A landscape with many valleys, sampled at points; each row gives a point and its height.
A ball rolls from a point to the lowest of its 5 nearest points, and stops where none of them is lower. Distance is the straight distance between rows; heights are no part of it.
Danan: 141 122 127 119 135 102 123 130 150 163 71 108 145 173 122 151 98 49 95
 147 169 57 110 154 157 61 127 173 33 149 133 185 127 168 81 106 176 136
 34  h=17.0
Vusof: 166 120 123 170 144 107 139 108 159 91 136 100 189 153 141 130 114 94
 108 115 164 113 136 138 104 67 136 162 79 132 133 154 120 131 79 99 138
 131 76  h=33.5
Vini: 100 133 166 99 94 142 76 181 114 132 153 176 91 152 132 100 115 129 138
 138 83 129 126 100 116 156 124 133 128 109 127 74 104 94 161 152 123
 121 142  h=27.1
Nor: 88 176 147 80 98 129 122 172 117 133 75 139 39 132 137 139 89 183 132 88
 174 165 96 105 174 207 116 84 184 134 170 101 117 138 148 143 126 91
 161  h=22.2
zogo: 162 105 152 125 112 79 125 91 125 113 89 90 186 137 141 145 127 76 153
 138 147 107 96 146 155 63 142 155 62 132 144 179 149 165 79 99 172 152
 58  h=45.8
pep: 150 143 101 158 173 124 165 81 141 119 144 102 144 108 116 135 144 139
 133 134 157 102 160 136 129 119 133 99 125 116 134 130 150 135 122 128
 107 111 131  h=49.9
baz: 92 104 169 66 74 114 102 149 94 167 130 147 82 147 115 114 90 134 134
 129 88 149 111 119 138 148 106 111 118 112 135 124 87 139 165 119 127
 121 120  h=28.8
tulek: 116 164 89 116 136 121 146 109 121 145 136 113 105 102 102 127 132 167
 135 137 144 123 131 131 144 175 125 97 168 141 146 129 148 141 134 158
 125 104 151  h=53.7
Tagob: 118 65 154 70 93 100 128 126 57 151 147 127 96 148 125 128 131 161 163
 151 109 180 109 132 169 147 123 108 167 125 161 149 104 157 131 135 142
 123 126  h=40.6
zud: 92 144 157 71 90 116 130 157 101 144 75 136 54 118 116 129 103 176 124
 99 144 168 99 109 161 197 109 84 182 144 148 116 104 172 166 129 119 93
 153  h=37.1
Mizu: 110 157 127 105 111 131 110 128 122 149 130 134 90 100 99 123 126 158
 125 131 119 130 126 125 130 175 133 99 145 145 134 118 120 142 162 138
 118 114 146  h=41.3
Gete: 114 106 139 110 109 129 106 139 122 133 155 136 137 131 120 114 136 127
 133 148 68 163 101 142 118 122 142 137 134 119 106 126 125 115 146 135
 151 149 130  h=31.4
guze: 128 111 131 169 160 180 155 164 127 118 125 149 111 102 108 122 138 133
 164 164 155 89 164 112 112 120 102 111 133 119 92 94 170 120 143 133 74
 144 177  h=56.8
rero: 156 142 118 140 165 115 139 104 151 147 121 115 128 138 116 129 127 97
 100 122 140 73 159 123 105 74 125 128 61 139 126 149 110 154 135 84 115
 101 105  h=31.1
Sipod: 127 126 120 157 137 115 114 135 135 158 135 131 144 150 112 134 112 85
 103 138 112 110 118 154 101 67 132 160 81 143 106 144 124 135 124 121
 166 147 90  h=45.1
rusil: 168 113 133 155 131 131 122 128 168 61 109 100 193 152 156 136 118 84 91
 84 197 117 128 147 105 52 157 184 98 146 123 172 126 128 50 86 143 155
 84  h=38.4
Gori: 98 163 131 109 121 173 104 181 122 102 151 149 80 132 148 119 142 163
 149 139 140 142 112 105 149 204 125 136 175 110 135 71 154 72 113 189
 115 125 183  h=13.2
Laseg: 115 167 109 117 139 141 135 131 122 136 135 127 84 92 83 121 132 163 141
 146 147 105 139 125 131 159 130 90 149 136 135 111 148 139 153 138 103
 108 169  h=53.6
Zoz: 149 97 124 147 128 109 133 85 149 97 102 97 201 125 144 158 139 101 117
 100 134 132 93 146 119 73 155 157 110 131 136 182 143 127 78 105 165
 156 82  h=32.2
siko: 116 134 159 120 135 187 100 193 119 110 116 149 48 111 108 127 128 128
 183 158 138 93 134 90 118 176 112 115 152 135 120 72 145 95 142 137 65
 133 188  h=32.0
degu: 120 138 87 162 158 163 171 116 136 114 148 123 139 102 158 144 156 149
 115 146 153 129 152 122 143 154 139 114 178 128 118 123 176 99 104 177
 112 142 171  h=21.7
lidu: 186 129 116 163 165 104 148 69 154 96 127 94 191 137 159 140 134 116 124
 111 160 126 137 141 129 92 142 136 93 114 159 157 153 133 91 109 134
 112 75  h=31.8
Lal: 135 139 104 158 152 124 138 110 126 133 144 119 148 120 100 118 129 133
 127 129 134 106 147 135 106 104 139 122 101 127 134 130 129 138 146 115
 123 121 128  h=36.5
Lipu: 107 137 138 105 111 135 96 153 116 153 145 151 94 135 101 110 117 134
 125 135 77 137 119 132 121 148 125 127 124 120 124 101 115 120 168 136
 136 127 146  h=29.5
bosi: 148 115 117 189 145 126 132 122 145 101 139 122 186 131 152 134 137 102
 96 110 143 134 137 148 91 77 138 159 115 139 103 145 128 120 110 114
 140 153 109  h=48.2
Bib: 88 159 175 104 86 145 73 179 132 116 86 155 18 114 118 134 103 164 115
 104 145 139 108 71 147 197 102 108 141 151 145 78 92 122 170 131 89 103
 168  h=29.7
sonol: 100 151 115 122 129 164 126 154 118 120 157 152 98 123 151 129 149 164
 139 137 128 164 109 122 149 199 131 129 182 116 130 98 155 84 112 186
 127 125 181  h=17.6
mup: 138 100 132 106 114 71 122 101 115 150 98 102 164 142 119 142 126 84 148
 151 120 97 91 162 149 60 127 148 70 144 126 171 126 175 110 103 160 145
 69  h=56.5
pib: 131 112 127 164 127 158 112 153 126 115 148 144 163 120 166 116 152 116
 110 124 84 155 122 148 98 117 131 154 150 126 81 113 122 102 123 122
 143 168 151  h=31.7
Deni: 117 161 122 95 100 103 123 112 113 159 102 129 105 88 83 122 141 149 121
 114 110 119 125 124 139 162 120 95 149 152 139 126 100 178 166 111 123
 97 132  h=50.7
musag: 96 130 166 72 79 121 98 152 114 157 101 159 65 132 101 123 99 137 108
 120 89 144 115 105 139 163 95 108 124 136 134 115 82 163 177 120 116
 114 134  h=13.6
zep: 92 147 161 102 98 161 85 183 119 105 154 155 79 153 144 99 126 156 153
 129 119 138 106 103 140 192 125 134 149 108 145 72 121 82 146 168 110
 121 162  h=18.0
Rakef: 149 135 124 160 156 114 128 118 159 146 142 131 144 159 117 130 116 89
 99 129 149 77 151 131 97 55 137 151 57 134 118 148 118 141 117 103 129
 123 82  h=39.8
niro: 118 91 140 107 108 90 108 133 97 156 137 127 127 144 105 130 116 110 141
 161 79 143 93 156 139 88 123 134 109 130 119 147 116 144 135 130 151
 152 104  h=56.3
tiliv: 126 136 133 145 135 158 105 161 113 125 159 150 93 126 110 110 138 143
 150 141 108 124 131 121 114 157 123 128 139 126 118 89 139 101 160 152
 104 125 168  h=28.9
nep: 101 115 150 98 97 120 91 166 114 157 138 163 104 157 119 108 107 114 124
 148 58 137 110 135 119 116 110 134 106 112 110 109 104 119 164 139 148
 147 118  h=31.5
zipom: 161 116 126 193 162 141 145 147 145 132 155 143 140 141 132 123 116 98
 113 133 146 98 170 135 94 60 129 155 78 131 106 127 120 126 132 116 117
 141 129  h=33.6
vel: 165 143 100 122 138 94 148 73 127 130 113 96 187 115 127 141 152 124 151
 118 129 119 135 133 133 128 136 125 114 126 156 148 139 151 116 124 146
 114 77  h=39.1
kole: 94 159 148 116 128 164 89 196 109 98 137 159 48 123 134 131 139 152 186
 137 165 117 107 83 141 200 129 117 168 123 151 65 148 79 115 176 87 109
 185  h=18.5
kegaz: 110 147 130 108 112 125 105 127 126 174 115 153 77 117 89 129 120 123
 100 133 75 108 136 118 116 123 119 121 100 139 127 126 98 142 166 110
 125 134 130  h=41.0
Lezi: 111 136 179 128 118 159 80 193 114 110 154 174 89 151 147 106 147 139
 161 141 89 111 135 84 121 173 107 147 137 122 128 60 114 76 150 153 105
 131 158  h=23.8
Ruv: 133 122 109 119 123 101 141 91 121 131 132 103 181 121 120 137 146 138
 142 128 105 151 108 144 133 126 140 128 138 130 132 151 141 143 126 142
 157 138 114  h=38.6
rov: 141 116 148 178 118 152 95 191 124 123 159 171 137 145 160 120 141 97
 106 143 82 134 138 143 96 101 112 173 124 126 97 103 117 87 126 119 135
 161 140  h=24.1
pedug: 120 139 127 144 140 165 122 169 109 117 143 150 80 100 108 121 136 144
 169 158 148 115 144 109 120 161 122 105 152 122 120 80 159 98 139 156
 83 125 188  h=39.7
gola: 119 128 146 138 119 145 101 162 124 132 157 156 104 129 119 106 133 136
 134 141 79 134 117 119 104 146 119 138 123 122 122 90 122 99 170 147
 127 133 150  h=22.0
Zod: 125 152 117 129 140 142 128 126 140 139 114 142 76 88 82 129 137 141 109
 141 128 86 160 102 111 126 121 95 111 147 117 119 119 147 167 102 83
 116 163  h=61.3
Migud: 104 115 167 115 106 145 82 171 109 130 149 157 127 160 145 103 134 109
 129 139 65 155 98 130 116 136 117 141 126 109 106 96 119 94 141 155 140
 147 139  h=21.9
Pud: 102 106 164 120 99 166 108 164 121 110 150 158 138 148 187 93 158 128
 132 128 66 181 96 120 134 167 121 145 174 96 111 100 124 75 134 147 149
 153 162  h=21.8
bok: 139 165 86 135 150 109 155 79 133 141 140 105 143 107 101 132 154 147
 131 126 143 112 139 145 133 149 140 96 143 134 148 129 141 146 137 135
 127 112 125  h=52.7
laru: 137 119 129 168 132 130 113 140 131 127 153 136 152 129 134 121 131 99
 99 130 92 133 127 152 99 85 138 156 113 136 99 121 125 112 136 126 156
 159 117  h=40.5
pid: 172 111 123 163 145 129 148 90 174 77 109 100 200 124 165 157 139 96 101
 83 174 137 121 138 114 77 150 159 127 130 149 173 137 107 62 95 156 145
 77  h=51.7
tiv: 107 146 148 120 116 158 87 174 119 111 145 166 70 138 118 106 130 139
 159 140 116 128 129 103 119 176 118 132 149 121 134 73 126 81 154 146
 105 116 172  h=22.7
Donu: 117 137 97 153 143 162 143 133 140 126 148 138 132 107 166 141 165 143
 111 138 117 159 128 127 134 172 145 131 190 121 115 129 164 92 109 177
 134 149 162  h=38.1
Tupid: 120 114 108 161 137 133 144 90 152 121 121 116 188 107 159 154 150 105
 109 106 116 161 123 137 114 109 146 140 169 126 122 166 143 116 89 124
 157 164 113  h=57.5
zaf: 126 133 147 142 123 161 89 175 118 121 152 158 122 138 158 107 145 128
 130 147 80 138 123 121 108 144 128 154 139 120 99 85 124 86 146 146 137
 145 151  h=15.3
nanal: 126 128 122 148 137 103 117 129 146 181 115 121 143 164 115 143 107 68
 95 139 129 75 119 156 116 57 135 153 49 148 121 162 119 151 110 120 158
 136 64  h=36.8
sok: 100 128 142 124 114 162 103 155 120 117 160 155 116 141 161 108 146 156
 138 131 98 167 111 119 132 190 125 142 176 110 117 93 142 75 131 167
 127 137 169  h=18.1
pebe: 89 181 115 81 114 136 132 154 118 149 108 129 61 120 115 149 102 188 137
 115 164 150 109 125 161 197 124 98 196 133 157 104 141 120 135 173 124
 98 168  h=24.4
zelaz: 114 118 121 150 140 154 133 123 140 120 135 126 158 120 167 135 161 128
 107 113 102 170 117 147 116 135 140 148 184 125 99 142 150 99 118 138
 154 163 148  h=33.1
Zin: 132 88 129 125 119 104 134 82 131 129 115 107 197 122 138 165 152 105
 139 145 99 162 99 148 143 89 138 139 141 129 128 173 148 140 97 122 175
 158 111  h=45.7
sotub: 181 133 120 134 136 89 136 76 136 125 93 86 197 131 129 140 139 94 139
 121 131 118 119 144 142 91 140 142 87 118 147 164 145 156 101 101 163
 115 65  h=34.5
guda: 158 92 106 165 173 150 211 100 161 71 130 112 187 124 151 130 136 126
 140 131 191 122 193 125 130 99 110 104 132 98 107 130 165 116 81 137 83
 122 153  h=61.6
faf: 84 152 152 87 97 137 113 166 115 127 128 142 73 137 127 110 103 177 153
 119 137 161 95 115 154 201 123 98 160 111 152 96 122 100 155 160 126 99
 158  h=22.6
pavek: 101 91 158 82 97 118 118 144 98 131 160 135 110 148 130 108 114 159 148
 153 83 183 92 133 142 145 126 124 144 110 131 123 111 107 146 144 139
 137 131  h=27.6
Ged: 167 99 126 173 155 124 149 142 151 91 143 113 164 171 142 122 97 94 105
 119 183 97 177 128 95 48 120 172 71 131 105 141 108 124 75 101 109 133
 105  h=30.1
dudom: 118 178 101 109 122 111 135 112 125 154 115 114 103 99 95 130 144 163
 131 119 134 116 130 119 144 177 122 91 163 148 148 127 120 172 148 129
 123 95 153  h=58.5
gad: 157 134 117 149 155 103 126 105 148 144 122 106 149 145 121 136 107 86
 105 118 149 77 145 129 110 72 134 145 55 128 128 152 120 150 122 97 132
 113 79  h=38.8
zipob: 137 114 127 182 135 153 135 125 158 111 116 129 191 115 176 141 146 101
 109 91 122 143 125 156 100 86 153 163 165 143 100 168 122 111 87 90 159
 163 129  h=50.8
desa: 113 98 142 114 113 149 113 132 129 126 148 150 132 130 168 127 153 129
 124 132 68 183 93 137 134 147 132 136 176 117 99 130 139 87 125 140 154
 168 144  h=26.3
mok: 143 124 81 164 177 141 197 83 145 112 150 98 165 114 148 148 140 127 123
 143 189 108 172 123 141 146 121 98 153 107 139 141 176 115 96 162 96
 130 147  h=43.5
Faki: 144 128 96 164 160 135 173 76 153 104 148 101 182 118 161 141 155 126
 109 123 169 129 158 125 128 124 135 123 161 121 134 144 161 109 92 152
 121 134 124  h=51.1
soru: 94 154 162 110 116 172 79 185 124 94 97 148 18 115 114 129 113 145 173
 125 162 115 114 68 133 191 121 113 161 146 151 76 121 92 141 134 71 106
 182  h=20.2
zisaz: 153 134 117 124 173 133 157 82 154 135 99 112 110 122 113 136 146 106
 100 127 163 65 174 87 124 96 107 113 59 126 119 141 111 167 146 58 78
 91 108  h=43.2
tunat: 81 158 126 87 104 155 117 164 124 116 133 146 70 142 158 131 113 179 141
 132 158 160 100 108 160 201 132 114 184 119 153 84 155 81 123 200 124
 112 175  h=16.7
mula: 145 103 125 182 135 154 123 141 140 97 143 140 169 119 160 125 144 106
 106 109 113 150 138 149 96 93 132 168 140 133 98 133 126 104 111 100
 158 168 136  h=38.5
Lor: 112 131 139 94 102 91 122 118 105 170 115 127 131 117 94 128 125 140 145
 131 87 122 114 139 137 137 119 115 122 133 128 135 106 174 160 121 135
 112 113  h=66.1
kif: 149 123 117 157 140 96 120 97 146 113 125 107 189 131 127 137 119 89 115
 119 141 109 123 152 115 69 132 161 75 129 130 162 130 139 104 111 162
 138 69  h=35.6
Rab: 167 118 123 115 123 74 136 80 112 140 106 102 186 123 126 140 147 119
 159 131 114 116 113 142 150 112 137 132 101 125 152 155 134 168 116 109
 159 120 77  h=14.1
vinu: 179 116 124 142 137 92 140 74 147 94 104 88 207 129 147 158 133 93 115
 111 154 129 105 150 136 82 150 151 96 130 148 166 140 135 78 102 163
 142 65  h=16.6
Semo: 92 79 165 71 90 137 124 135 99 121 158 142 112 150 164 117 126 159 136
 146 91 207 85 128 155 165 128 129 185 104 128 129 121 92 127 149 140
 142 143  h=20.5
figap: 189 141 129 137 152 98 126 95 148 109 112 95 181 154 136 135 116 85 112
 111 167 101 132 142 133 71 143 148 51 123 148 164 129 146 86 95 147 109
 55  h=43.8
vusus: 76 139 138 74 88 134 134 170 115 133 120 136 74 155 153 130 87 189 150
 126 160 183 90 110 172 204 123 99 184 121 158 100 148 104 132 179 131
 108 150  h=19.2
Bavi: 128 145 116 118 130 99 120 122 123 161 138 125 126 119 103 120 126 124
 123 123 94 107 131 138 115 119 131 128 106 135 127 135 117 154 168 117
 134 118 116  h=52.6
Duvof: 90 148 182 84 76 140 81 168 127 135 111 164 52 137 110 121 100 144 123
 110 105 141 112 74 136 179 103 113 132 136 150 90 90 116 177 129 99 108
 148  h=26.1
dinu: 145 124 129 165 158 153 129 138 130 135 143 149 121 111 108 114 125 121
 137 147 129 93 167 117 92 115 122 128 107 129 104 110 127 112 162 122
 107 126 160  h=52.0
pupu: 107 152 136 113 117 152 91 156 120 125 114 155 42 100 84 124 115 146 120
 131 131 98 139 98 119 172 117 99 131 146 132 91 115 123 167 122 83 118
 172  h=47.2
mosod: 110 140 118 89 104 105 133 114 108 154 127 117 142 122 105 123 132 159
 148 130 103 152 119 139 148 161 135 104 156 131 147 132 127 164 147 146
 145 110 128  h=53.9
bep: 133 102 125 129 116 83 131 100 124 132 116 104 179 133 117 144 142 114
 148 140 92 144 101 160 130 83 143 139 118 126 125 166 136 146 111 123
 164 150 88  h=38.7
Feni: 114 102 132 105 105 109 126 126 104 145 141 125 135 134 122 121 132 144
 141 138 76 172 97 150 138 133 137 119 149 124 127 129 128 130 133 146
 152 137 124  h=38.3
Veker: 115 82 135 113 107 111 136 101 112 136 131 112 152 117 146 149 149 127
 126 146 85 177 97 147 145 110 137 132 159 122 122 171 140 125 111 133
 158 158 126  h=51.0
rumer: 100 115 156 66 90 119 138 148 88 153 119 131 83 145 132 108 88 175 160
 121 129 178 102 121 160 188 114 95 176 113 149 122 111 150 158 140 136
 110 135  h=50.5
noko: 143 124 116 189 157 142 142 132 129 114 155 131 149 124 138 118 132 119
 129 137 127 116 165 134 99 94 131 142 111 124 103 123 141 121 129 121
 110 146 144  h=43.6
zed: 127 147 86 151 158 150 170 113 125 132 152 109 128 101 125 144 144 144
 131 156 165 106 158 129 133 149 126 108 165 121 129 123 175 118 112 171
 104 126 174  h=20.4
kitek: 162 142 116 119 146 87 125 88 132 147 103 106 169 141 120 130 134 95 132
 124 126 85 120 137 134 94 144 141 62 129 136 154 118 171 126 91 145 116
 57  h=45.0
mazu: 125 124 131 96 111 98 115 122 119 190 106 133 121 148 99 126 112 93 116
 143 80 93 116 143 128 86 122 130 77 145 123 153 101 155 153 101 142 141
 100  h=68.0
Zapu: 156 120 99 192 160 143 174 95 149 92 147 111 183 111 170 139 157 115 111
 104 162 135 159 123 115 105 136 143 164 138 117 152 149 106 93 125 121
 147 135  h=66.5
lusud: 114 168 145 94 94 121 108 145 119 135 84 140 43 89 97 127 116 162 99 108
 122 130 124 99 144 184 111 104 148 156 144 99 86 162 172 116 106 116
 158  h=47.0
Lig: 106 135 139 78 93 108 133 137 104 160 100 131 85 109 113 123 120 173 133
 105 122 157 119 132 163 183 120 90 170 138 145 130 104 170 162 127 132
 101 136  h=54.2
Goki: 157 128 130 137 138 102 116 132 160 127 99 97 161 171 125 145 94 56 91
 116 180 88 115 153 131 53 138 178 29 136 141 170 126 147 75 105 154 139
 38  h=32.7
Pobi: 92 127 161 86 87 142 90 162 114 128 141 154 97 149 137 98 116 159 150
 133 95 156 102 113 134 182 128 125 150 111 140 85 116 109 156 151 118
 118 148  h=22.1
Geki: 112 95 138 82 104 88 107 143 97 184 125 138 105 145 100 128 109 103 134
 155 77 128 111 153 141 98 118 122 98 138 121 155 104 163 149 109 149
 138 107  h=65.0
lin: 153 119 133 150 134 109 119 129 166 90 114 94 175 174 130 130 97 81 86
 105 185 107 132 146 115 49 136 180 58 140 131 161 118 124 62 96 147 131
 53  h=43.0
nafa: 97 182 126 96 119 149 113 163 119 130 125 149 54 124 124 134 110 184 140
 119 165 146 97 112 146 205 131 102 183 131 153 88 141 113 138 166 121
 95 175  h=20.6
fovu: 117 103 133 124 102 116 101 146 113 152 138 140 132 141 109 124 111 102
 122 149 74 138 115 157 112 91 122 150 97 127 96 131 116 131 145 130 155
 150 107  h=44.6
bod: 107 92 160 69 81 104 116 142 67 159 130 138 84 140 107 116 92 155 155
 136 104 162 111 122 156 152 108 93 142 126 151 131 92 167 161 120 127
 119 135  h=44.0
Temut: 123 103 121 111 117 94 120 116 108 148 132 125 154 121 105 127 123 122
 134 136 76 134 110 147 124 106 130 127 100 125 120 145 122 158 141 128
 153 135 105  h=56.4
kob: 118 125 110 153 136 133 129 115 130 124 163 126 158 116 127 126 146 135
 124 137 94 154 118 146 116 135 138 139 149 126 117 130 141 108 126 154
 158 137 130  h=20.3
nos: 75 170 136 81 94 138 131 169 116 132 110 145 56 136 150 141 91 194 148
 106 178 163 89 105 170 209 128 94 187 120 165 85 138 121 140 168 128 94
 164  h=21.6
Zutu: 137 111 130 170 138 122 114 145 148 102 120 116 176 160 146 142 115 77
 89 117 141 112 129 152 94 48 136 185 84 144 104 160 117 126 87 115 151
 154 75  h=43.3
Pini: 106 75 152 70 89 125 129 123 90 137 156 135 111 148 141 128 124 161 149
 152 93 192 103 132 158 155 127 116 171 114 135 147 124 122 126 157 140
 141 132  h=26.8
zusak: 147 110 114 188 159 158 155 127 134 101 155 139 153 111 144 125 151 128
 127 136 146 126 160 127 111 118 126 141 146 117 101 116 149 96 128 134
 107 146 173  h=54.3
nar: 152 112 105 176 173 134 170 100 148 100 152 120 173 130 141 125 129 118
 124 113 168 119 162 134 106 92 140 132 107 118 118 141 136 118 111 114
 108 125 119  h=52.5
Mifi: 101 146 134 98 104 118 104 137 112 151 137 145 91 127 98 112 110 157 129
 130 97 137 120 129 134 163 132 109 145 121 131 109 116 132 177 132 133
 118 145  h=32.1
Dofo: 140 117 111 171 167 137 157 115 132 116 142 131 136 112 113 121 125 128
 140 141 157 101 170 121 103 90 126 117 108 126 103 120 141 131 140 119
 100 120 149  h=43.7
saru: 164 103 122 172 151 135 147 116 160 71 143 116 180 145 167 132 116 95
 106 96 184 120 165 145 105 58 135 171 119 133 112 152 118 121 71 84 110
 139 108  h=15.9
dudu: 164 151 104 142 174 110 150 79 137 121 115 103 150 119 107 126 140 122
 122 117 148 79 149 126 126 119 129 105 89 130 146 143 124 147 131 91
 112 92 103  h=44.8
Pided: 140 137 96 158 147 117 159 88 142 121 147 105 171 113 134 139 156 135
 130 123 127 138 140 140 123 135 144 120 149 127 132 150 150 121 123 152
 140 137 117  h=36.2
Lelab: 127 127 105 160 163 166 159 144 120 112 147 138 110 95 130 132 146 148
 143 160 157 117 152 126 130 152 121 112 155 121 109 111 179 93 119 159
 96 147 194  h=42.1
pigev: 153 114 132 134 129 84 124 87 131 124 107 95 192 133 132 141 135 97 126
 128 141 119 96 157 123 75 143 159 79 132 138 178 141 150 90 114 167 143
 61  h=33.4
tato: 135 132 114 160 152 151 137 129 134 130 146 132 120 105 107 120 133 140
 147 152 134 108 161 134 111 136 131 119 127 120 113 99 153 110 151 143
 108 124 165  h=41.9
zemu: 156 100 126 156 177 141 176 129 166 107 133 113 156 159 126 121 91 100
 131 127 182 97 190 107 115 50 120 140 69 112 102 142 125 137 108 89 79
 105 114  h=36.4
gafi: 108 157 100 120 137 170 139 160 112 121 147 139 67 114 143 154 150 165
 143 159 163 128 134 117 152 184 126 115 186 125 122 86 168 84 98 199
 107 141 203  h=27.5
fiduz: 180 160 109 116 171 111 150 62 133 139 89 102 131 114 128 120 153 109
 113 117 153 76 161 107 130 125 121 110 78 126 137 140 109 181 136 67
 107 77 91  h=58.3
lomip: 132 92 127 143 124 89 125 110 129 129 124 107 172 130 122 143 130 99 118
 134 102 133 99 158 121 67 141 151 97 132 119 157 129 144 109 124 166
 160 88  h=21.5
Daz: 136 121 111 158 171 140 168 111 146 129 122 128 124 110 107 115 126 118
 134 141 158 85 185 104 111 94 121 93 84 122 101 128 136 146 153 104 80
 116 142  h=34.3
fiv: 165 123 108 171 159 133 162 72 168 87 129 97 193 121 174 155 143 109 107
 95 165 134 154 139 119 108 146 133 147 124 141 162 143 120 79 119 127
 138 95  h=48.3
sitel: 123 84 141 77 100 80 116 122 83 172 126 127 122 136 96 128 122 127 161
 155 81 135 111 150 154 101 114 123 120 132 136 154 102 171 136 111 148
 134 111  h=66.7
Kiduz: 166 124 118 144 178 122 163 96 160 128 123 116 133 149 120 139 104 98
 113 131 174 74 183 103 116 71 123 121 43 121 119 149 116 156 126 64 89
 94 107  h=37.9
dasir: 92 124 185 67 72 122 113 160 93 144 79 141 64 131 113 118 83 159 126 115
 120 169 104 98 157 181 102 92 151 129 142 122 86 159 182 114 114 107
 134  h=34.1
pifur: 108 150 140 126 122 167 98 158 128 131 119 154 63 104 90 119 122 135 137
 139 119 106 142 106 109 162 121 118 136 137 123 92 117 115 160 122 94
 125 171  h=40.1
duri: 107 157 143 96 97 118 108 133 121 165 99 140 86 101 89 129 124 135 106
 112 95 121 128 119 127 146 116 114 120 149 130 116 84 164 171 107 122
 119 133  h=31.6
lub: 139 116 112 182 151 148 138 120 147 105 147 132 177 118 164 130 154 118
 110 115 121 152 130 143 103 100 144 152 162 138 101 148 145 112 112 124
 140 155 136  h=44.3
reked: 143 127 118 167 159 133 140 124 133 149 137 132 123 128 105 124 129 103
 106 130 137 75 170 112 95 82 125 131 72 124 123 130 112 142 147 104 107
 111 128  h=20.1
los: 139 154 101 116 126 100 138 93 125 159 119 108 145 102 90 126 143 137
 148 120 111 107 132 137 134 145 129 109 132 133 139 137 121 166 147 110
 137 110 117  h=68.4
fuz: 148 168 97 98 129 102 155 71 114 156 105 112 134 102 100 117 152 142 148
 113 127 98 130 141 144 159 131 96 141 142 148 143 121 180 130 111 133
 99 108  h=72.8
Liv: 182 151 94 143 173 121 170 66 147 112 141 91 166 118 140 131 145 124 135
 124 169 100 160 122 141 143 128 96 124 119 158 140 154 136 109 127 117
 91 108  h=55.9
Kogod: 109 136 105 123 122 147 135 120 132 133 157 132 130 115 154 130 148 154
 113 129 94 178 117 141 143 171 140 137 185 118 122 118 144 100 121 174
 143 143 148  h=31.3
Mev: 138 137 119 103 125 98 117 108 124 174 101 122 140 123 106 121 130 106
 121 130 98 92 122 139 128 105 122 123 87 142 127 146 102 174 148 99 143
 120 92  h=60.9
Dab: 92 126 131 86 95 150 125 151 119 131 153 143 100 135 158 117 125 175 136
 129 118 184 100 118 153 198 135 125 182 115 139 110 146 94 128 185 131
 130 156  h=19.7
Lokim: 134 112 88 175 161 158 177 122 134 100 145 118 156 101 148 136 153 134
 129 145 176 129 173 125 132 124 118 113 153 110 109 120 169 105 100 152
 102 144 181  h=51.2
Nuri: 104 148 170 81 77 134 94 160 112 137 70 155 43 110 113 126 107 158 85 97
 116 159 112 87 155 192 97 109 141 152 133 98 74 158 180 117 113 115 152  h=33.3
luku: 89 146 163 100 98 152 87 179 128 121 119 155 48 132 104 103 98 160 148
 112 135 132 105 92 130 201 120 116 152 128 154 75 117 100 161 150 108
 111 164  h=22.9
guve: 155 98 129 182 134 149 138 164 153 83 126 125 180 167 159 127 122 75 85
 103 175 104 159 144 84 43 136 191 98 157 98 158 101 128 57 84 131 155
 99  h=31.9
vus: 156 101 125 168 162 143 187 134 151 82 130 126 182 148 141 120 112 119
 140 122 181 109 197 129 112 68 118 128 90 108 107 124 139 128 109 111
 85 125 135  h=42.9
gef: 113 113 117 96 114 106 132 102 118 153 135 114 140 125 125 129 139 157
 129 135 94 171 112 149 147 165 136 113 166 130 138 144 133 142 133 160
 149 137 129  h=46.9
buku: 181 167 98 115 155 95 156 61 133 142 91 95 165 108 129 128 157 123 153
 117 152 92 143 127 150 154 137 107 124 123 159 146 139 163 118 102 146
 97 78  h=18.8
kiv: 164 105 115 170 149 154 155 109 176 81 115 115 196 125 179 139 135 93
 102 69 177 139 148 140 92 70 150 166 153 145 125 165 120 105 53 76 127
 152 119  h=52.2

Two balls start at each pair of points below. Name the first point that both come to, or write -.
zipob / nar -> -
faf / pavek -> tunat
Pini / Mifi -> Gori
Bib / pifur -> Gori

For each start below, name the point where the ball stops.
Tagob -> Gori
nos -> Gori
pebe -> Gori
Zapu -> kob
Veker -> Gori
kegaz -> zaf

Call two points neighbours if one is among the 5 nearest of the other. Go from one point of each pair to the other, from neighbour to neighbour, staying as low as possible. Name the highest point that can't be avoided.
kob / zed -> Donu
musag / kob -> Kogod
musag / zaf -> Duvof
vinu / lomip -> Zoz
lomip / saru -> Vusof
reked / lomip -> zipom
